A landscape with many valleys, sampled at points; each row gives a point and its height.
A ball rolls from a point to the lowest of its 2 nearest points, and stops where none of them is lower. Distance is the straight distance between rows; heights are no part of it.
j441: [ 12   5 -18   8 -25  19  37  16 -31 -13  15   7  -8 -17  24  -5  34  34
 -28 -22 -36  43  15  10  21  -7]  height 4.65
j39: [ 13   6 -14   8  -4  29  17  31 -30 -18  32  13  -7 -28   6  21  37  33
  14  -5 -53  49  -6 -13  16 -13]  height 4.35
j36: [-19  21 -20 -31   9  36 -11  -3  27  -3 -19  -1  -4  37  -5 -29 -14 -22
   6   6 -23  10 -17  14   6   2]  height 6.01
j251: [-17 -20  38  53   8  -9   0  34 -22 -39  17  -1  46 -63  -2   1  28  30
   1 -19  -4  21  -8   5  11 -18]  height 3.26
j688: [ 10  -6  34  11 -18 -18  -9 -33 -42  25  16  19  16  -8   8  13 -20 -11
  -6  52  37 -30  18 -24 -23  -1]  height 6.80
j296: [ 13   1 -11 -14  -1   8  -2 -42  -2  18 -14  -6 -51  33  23  14  -8  -5
 -49   8 -16  -6  18 -18 -14 -13]  height 6.94
j7: [-18 -25   0   3 -24 -31 -27  39 -10 -55   8  11  28  -6   7  14  32  55
  20  16 -11  24   2  -5  27 -35]  height 3.84
j999: [ 14  -6  -2 -39 -13 -19 -23  19 -18  19  -3  42  12  18 -46  -3 -18   0
   8  26 -12 -14  17 -10   9  13]  height 6.79
j199: [ 16  43 -31 -16   7  32  34 -19 -11 -27  15  -1 -31   9  -2  28  52  -4
 -32 -18 -46  39  22  -3   5 -12]  height 5.30
j256: [ 32  22  14 -21  32 -25   7   7  18 -44   4  13  30 -34 -37  57  22 -34
  22  26   7  -4  11 -14  13  29]  height 3.25
j402: [ 31  21 -21 -14  -4  27 -13 -13  -4 -10   8  -5  24 -33   0 -40   1 -34
  13 -17 -13   7   1 -10 -27  14]  height 6.12
j487: [-33 -48 -10  38 -24   7  31  33 -33  40 -10  12 -11  18  31 -25 -24  23
   7  -8  -4  -4   4  33  21   9]  height 4.81
j374: [  3   7 -12 -20 -26 -11  -1 -53 -35  23 -12   6 -23  54  -3  13 -35 -43
 -13  24  42 -34  11  -7 -24 -24]  height 6.24
j692: [-32 -45 -11  19 -10   0  26  25   3  40  -1 -13 -13  42  22 -45 -28  21
  15 -18  14   3 -27  43  22  -2]  height 5.09
j526: [-24   5  -3 -11 -34 -12  18 -59  -8  23 -35 -14 -33  78  11  -9 -33 -45
 -32  19  30 -27 -17   5 -18 -10]  height 5.81
j919: [ 14  27   7 -37  -8  27 -47 -22  32   6 -29 -16  -9  60   1 -18 -15 -29
  -9   1   5 -39 -18  -1 -20  12]  height 5.83
j797: [ -7 -54  46  71   2 -14   4  46  -1  -9  11  -9  29 -31   6 -12  20  54
  -8 -16 -13  12   0  12   6  10]  height 2.86
j379: [ 10   3  -2 -44 -19 -23  -7 -29  -6   2 -14  17  -4  46 -14   6  12 -29
 -23  39  16 -31  29  -1  11   2]  height 7.00
j177: [-19  -2 -29  -6  18 -16  16  10   5  21  -1 -14 -11  10 -29  -8 -19  -1
 -14 -20  -5  16   6   5  -4  17]  height 5.71
j390: [ 34  33 -12  -7 -29 -17  13  10  31 -38   5   1  11 -26 -16  -3  52  -3
  30 -32   2  25   2 -10 -28 -16]  height 2.35
j265: [ 12  33   0 -12   2 -34 -12  32  12 -28 -16   7  50 -27  -1 -13  21 -14
  40 -20  16  26 -20   3  11   1]  height 3.01
j5: [-26 -10   6   8 -32  10 -11  -5 -33  20  14   7  26  45 -10 -32  17  46
 -17  -8   3  -4  -5  29  28   0]  height 3.08
j210: [ -6   9 -13   5  20  33  32  21  19  11  -7  -8 -40  15  22   7   5  23
  -2 -16 -38  24   7   9  27  18]  height 5.98
j143: [-15  20   3  26  26  32  -4  16  15 -14  15  -6   2 -49  -2  18   6  -5
  24 -16 -16   4   0  -4   0  -2]  height 2.73
j978: [-23 -38 -28   9   5 -21  21  17  23  32   3 -19 -10  24 -19 -32 -30  37
   5 -17   7  24 -30  18   9  -1]  height 5.36
j385: [-34 -18  15  20  13   3 -31  -6  -3   0  11 -19  39 -33  27 -34  -2  -1
  16 -12  43 -26 -20  13   3 -19]  height 7.63
j246: [-22 -23  -2   3 -35  16  -3  -1  -4  27 -17  10 -34  24  46 -30   1  13
  -1  22   8 -63  20   7  -2 -13]  height 3.90
j636: [-21  -9   9  29   6  -2   1  17 -40  28  17  -8   9 -37  -5   9 -42  24
   5 -36  13  32 -29  -5  -4 -19]  height 3.80
j462: [ 32  33  -2 -20   7   4  10 -14  31 -64  -1   3  -6 -13   9  21  31 -51
   7   2 -19  -7  17  -5 -25  27]  height 5.25
j677: [ 11  -5   9  19 -14   4  14  -4 -23  56   1   6 -13  39  26 -14 -32  20
 -14 -12   2  25 -15   9  -4  -4]  height 4.78
j135: [-36 -20  10  28 -18  -2  10   4 -23  27   8 -15  17  15   0 -22  -1  43
 -22 -47   7   2 -26  36  23 -11]  height 2.47
j613: [  3  16  15  30  12  -5  18  43  41 -55   9   6  23 -45   6 -15  56 -11
  41 -32  12  30 -10   4  -2  -6]  height 2.26
j466: [ 18  19 -22 -40  22 -16 -11  -9  55 -32 -15 -16 -41  17 -41  36  -1 -18
   2  26 -15  13   1 -24 -13  -5]  height 4.33
j832: [  3   9 -14 -84  18  18 -31 -37 -10  -8   7  14  -8   6 -24  38 -27 -22
  16  30  10 -16   3  -7  13 -13]  height 5.38
j107: [-27  -3  24  30   0  -9  23   4  -6   4   4 -14  21 -27  12 -16  18  17
 -16 -36  18  -9   3  37  19  12]  height 1.76
j149: [ 32  -5  13 -35 -15   1 -49 -24  20  -4 -16  14  -7  29  -3   0 -24 -26
   7  22   1 -36  10 -17 -25  16]  height 6.26
j960: [ 15 -12 -17 -17 -28 -14 -36   8 -20  27   6  18   9   7 -32 -23 -34  21
  21  -6  -9  -3   5 -25  -4  -8]  height 6.55
j953: [-11   7  22   1 -15   4 -20 -42  26  17 -28 -16 -17  89  -1  -8 -18 -34
 -35  28  16 -29 -19  -9 -19   6]  height 5.24
j930: [-11  -4   0  -7 -28  18  -7 -10 -19  17   1  13  30  17  -1 -35  12   4
 -10   0  -9 -16  11  11  -4   3]  height 3.67
j355: [ -8  10   8  -6  13 -33  26  44  -6 -31  -9  11  33 -55  20   1   6   0
  20 -14  12  21  -4  14  26  -7]  height 3.36
j147: [ -5 -10  14  15   9 -11 -14 -18   8   5   3   2  13  -7  -3  11   8   7
  -1  30  33 -56  25   5   3  14]  height 7.26
j274: [-12  -9  -3   5 -10 -18  30  50 -48 -21  -6  11  33 -54  -7   0   3  28
   1 -35   2  51 -19   0  18 -19]  height 3.73
j947: [ -8 -13 -15 -11  12 -17 -16  20 -21   6   6  -7  20 -21 -18   7 -24  18
  16   1  14  40 -26 -18  -1 -24]  height 4.25
j345: [ -2  26  30  17  33  14  -3 -21  23  -6 -12 -34   1  -9  26  22  -2 -21
 -23   5  22   2 -26   0  -6  15]  height 3.88
j624: [  5   5  11  22   9  -8  -4  11  -8  34 -13  -4   7 -23  15 -23 -34 -15
   5 -17  17 -20  -5   0 -13  20]  height 1.01
j393: [ -4   0  13  -1 -13 -34 -29  16   7  30 -25  -2   7  -6   6  -8 -31  -3
  22 -14  40 -38   0  -6  10   7]  height 2.07
j347: [ 45  19 -14 -12 -23 -25  -5  -9  24   1  -1 -10  12 -26 -13  -7  27  17
  -4 -44  20   6   7  -8 -34 -13]  height 2.82
j301: [ 47  25  -2  21   8 -12  22  40  34 -44  -5  -2   8 -46  -8 -20  39 -26
  42 -31  12  45 -25 -32 -29   3]  height 1.85
j481: [ 19   1  -8 -60  13  -1 -29 -14   6 -11  14  13   2 -14 -37  48 -35 -26
  31  -1   8 -36   8  -3   9  15]  height 4.89
j952: [-52  -5   6   3   2  -4 -13   3 -14   4   5  -7  28  10   0   6   0  14
  15   8  42 -44  11  30  30   2]  height 7.42
j518: [-14  31 -18  -5  20  33  42 -10   8  -2   5  -4 -22  37   1  15  33   0
 -37  -8 -48  27   5  19  19   9]  height 5.65
j423: [  7   6  -7  -2 -21   3   4  -7 -36  36 -17  23   8  21  31 -54 -12 -18
 -12  -1  -4   8  -2   3 -12  -7]  height 4.23
j725: [-12 -32  51  62   6  -9  23  20 -16  14  18  -4  38 -28  14 -29   5  31
  -7 -43  -1  24 -17  36  16  14]  height 2.40
j647: [ 43  -7   4 -36  13 -17   6   4  43 -55  19  33  16 -22 -54  45  26 -25
  56  30  -3 -14  25 -13   3  25]  height 3.76
j641: [-11   3  25  45  25  15  -5  22 -11  12   9  -3   9 -64  17   2 -29   0
  13 -32  -3 -18  -4   4  -9  18]  height 2.06
j69: [-17 -14  -5  16  13  20  17   4 -12  -1  12 -13  -7 -45  22  -3  -7  23
   0 -18  -3  22 -10  12  -2 -28]  height 3.31
j963: [ 19  35 -38 -31  16   3  14 -10  46 -53   8  -7 -25  11 -36  25  33 -34
  13   4 -14  11  13 -18 -32   7]  height 4.88
j755: [-30 -25 -18  25 -32   8  31 -15 -29  45 -11   5 -28  30  28 -36 -21   7
  -8   5  26 -33   9  21   1 -11]  height 4.40
j500: [  2  -8 -22 -21  -7   7   7  11  14  28 -15   2 -35  35  17 -27 -27  14
   2  24 -29  39 -17 -16   2 -25]  height 5.20
j556: [ -1 -10  -6   1  -2 -12  10 -14  -3  29  -6  -8 -38  17  11  18  11  26
 -30  23   2  -8  27 -13   6  -6]  height 6.64
j171: [ 10  -3 -16 -52 -15 -16  -2 -61 -23  -3 -16  12 -40  42  -8  15  -3 -35
 -45  22   3 -28  23 -11 -16 -25]  height 6.65
j452: [ 19  42  25  22  30   3   6   1  15 -17  -1 -11  21 -34 -12  27  17 -34
   0   0  12  14 -24 -15  -5  35]  height 3.23
j667: [-25 -12   4  -6   1  20 -12 -13 -50   3  20  15  15   1  23  -3 -13  -1
   0  53  19   1   4  -1   4 -42]  height 6.22
j491: [  3  13 -17  -7 -15   4   7  53 -47 -36  16  18  18 -49  -7  38  20  31
  11 -22 -31  43   8 -13  23 -18]  height 4.06
j657: [-51 -13  14  35  18  22  -7  -5   2  23   9 -12  13   5  24 -13 -22  -6
  14  11  40 -37 -13  14   9 -12]  height 7.54
j941: [  8  19  23  27  23  -5   3  30  31 -20 -10  -7  39 -15  14 -31  19 -13
  20 -37  16  39 -41  16  17   4]  height 2.64
j603: [ 22  27   8 -11  45 -15   2  -9  17 -40   9 -26   2 -33 -46  48  15 -36
   6  28  -7  22 -26 -26 -11  25]  height 2.32
j852: [  9  -3 -17 -10   5  -2 -28  11  -9  24   6  -4 -25  10 -11   6 -23  23
   3  27  -6  46 -20 -30   4 -20]  height 4.72
j544: [  0   0 -15  28  27  -2  23  -2  25   9   8 -18 -21 -24 -24  -4  13   9
 -41 -13 -21  13  13  -6 -24  18]  height 6.06
j675: [ 14 -16  -7  24  10  41  43  -9  28  31   8 -27 -60  32   4   8   6  29
 -34 -28 -43  15   6  28   5  14]  height 5.68
j565: [ 10  31  -6  14  14  49 -16  -1  15 -19  -9   1   6 -25  13 -22   2 -41
   0 -26 -31 -15   6  -2 -24  41]  height 5.89
j389: [-33 -45  -6  19 -16 -13 -11  21  -2   8 -19  -3 -19   6  38 -19  -4  44
  15   9  21 -50  19  14  22 -16]  height 3.35
j721: [ -2  15 -33 -19  -9  23  18 -23 -41   9  22   8 -27 -12  -7   4  31  26
 -28 -16 -36  31  33  -4  11 -28]  height 4.96
j241: [ -3 -35   5  -2 -20   2 -21  -5 -45  14  28  26  17 -10  -1  16 -32  10
  14  44   6 -24  22 -21   1  -6]  height 6.51
j503: [  6   0  32  24  -7   4 -14 -36 -10  15  -8   1  11   6  28   5  -9 -25
 -25  28  26 -38  16  -5 -17  16]  height 7.05
j161: [-14 -23  22  55  -9 -20 -18  56   5 -63  22   6  34 -35   0   7  47  37
  26  -3 -23  28  -3  -3  16 -11]  height 3.54
j539: [ 21 -16 -10   8 -19 -33  -5   7  22  22 -11 -10 -10  -2  13 -22  14  38
  -9 -25   2  -6   9  -2 -12 -11]  height 3.34
j678: [ -4 -26  10  24 -24 -53 -17  21  14  16 -18  -6  -2  17  22 -18   1  36
  13  -8  30 -23   4  11   8   1]  height 2.81
j873: [-16  -7  -5 -37  18  29 -20 -35 -22 -10  13  10   6 -10  -1  10 -34 -36
   5  54  10  -4   4 -18  -6 -25]  height 5.87
j48: [  2  -7 -26 -14  -8   5 -34  -8   3   7   8   5   8 -27 -20 -30 -31  -9
  23  -8  -7 -19   5 -10 -30  -3]  height 6.34
j856: [  7  20 -22 -30  -3  11   3  13   3   5 -24  19 -10  36 -11  -7  -1  -6
  -3  27 -42  34  -2 -12  21  11]  height 5.64
j464: [ 13 -14  18 -33 -18 -30  -8 -13 -18   8  -6  47  19  43 -23  26 -15 -16
  11  48  17 -33  28   1  14  20]  height 7.06
j652: [ -8   4   1   3  23   2   4 -16  31   5   1 -19 -27  -6 -14  17  16  11
 -20  16 -19 -21  25 -15 -10   4]  height 6.36
j438: [ 10  35  11   9  20  29   4 -19  20 -36  -9 -10 -16  -7  16  25  19 -51
 -12  -4 -33 -34  28  -5 -35  40]  height 5.58
j880: [ 19  28   0 -26  37 -17  -3 -22  19 -28 -14 -22 -20   9 -20  54   0 -42
 -18  40 -16  28 -16 -30 -11   3]  height 3.47
j585: [ 46 -14   3 -67  17  -9 -10 -12  37 -39  16  47   2   1 -50  57 -13 -26
  43  15 -18 -33   8  -4  14  29]  height 4.28
j696: [  6 -23  12  22  -8  34  32  -8   7  59   0 -23 -43  48  20 -11 -16  23
 -30 -28   0  12 -27  39  10   7]  height 5.26
j884: [ -5   8  17  11  15   4 -11 -49  40  16 -10 -44 -10  37  12  -1  -6 -10
 -39   9  20 -21 -29   0 -25   3]  height 4.55

For each start below, name the point where the ball stops.
j7: j107
j675: j107
j464: j603
j518: j301
j652: j678
j274: j301
j856: j624
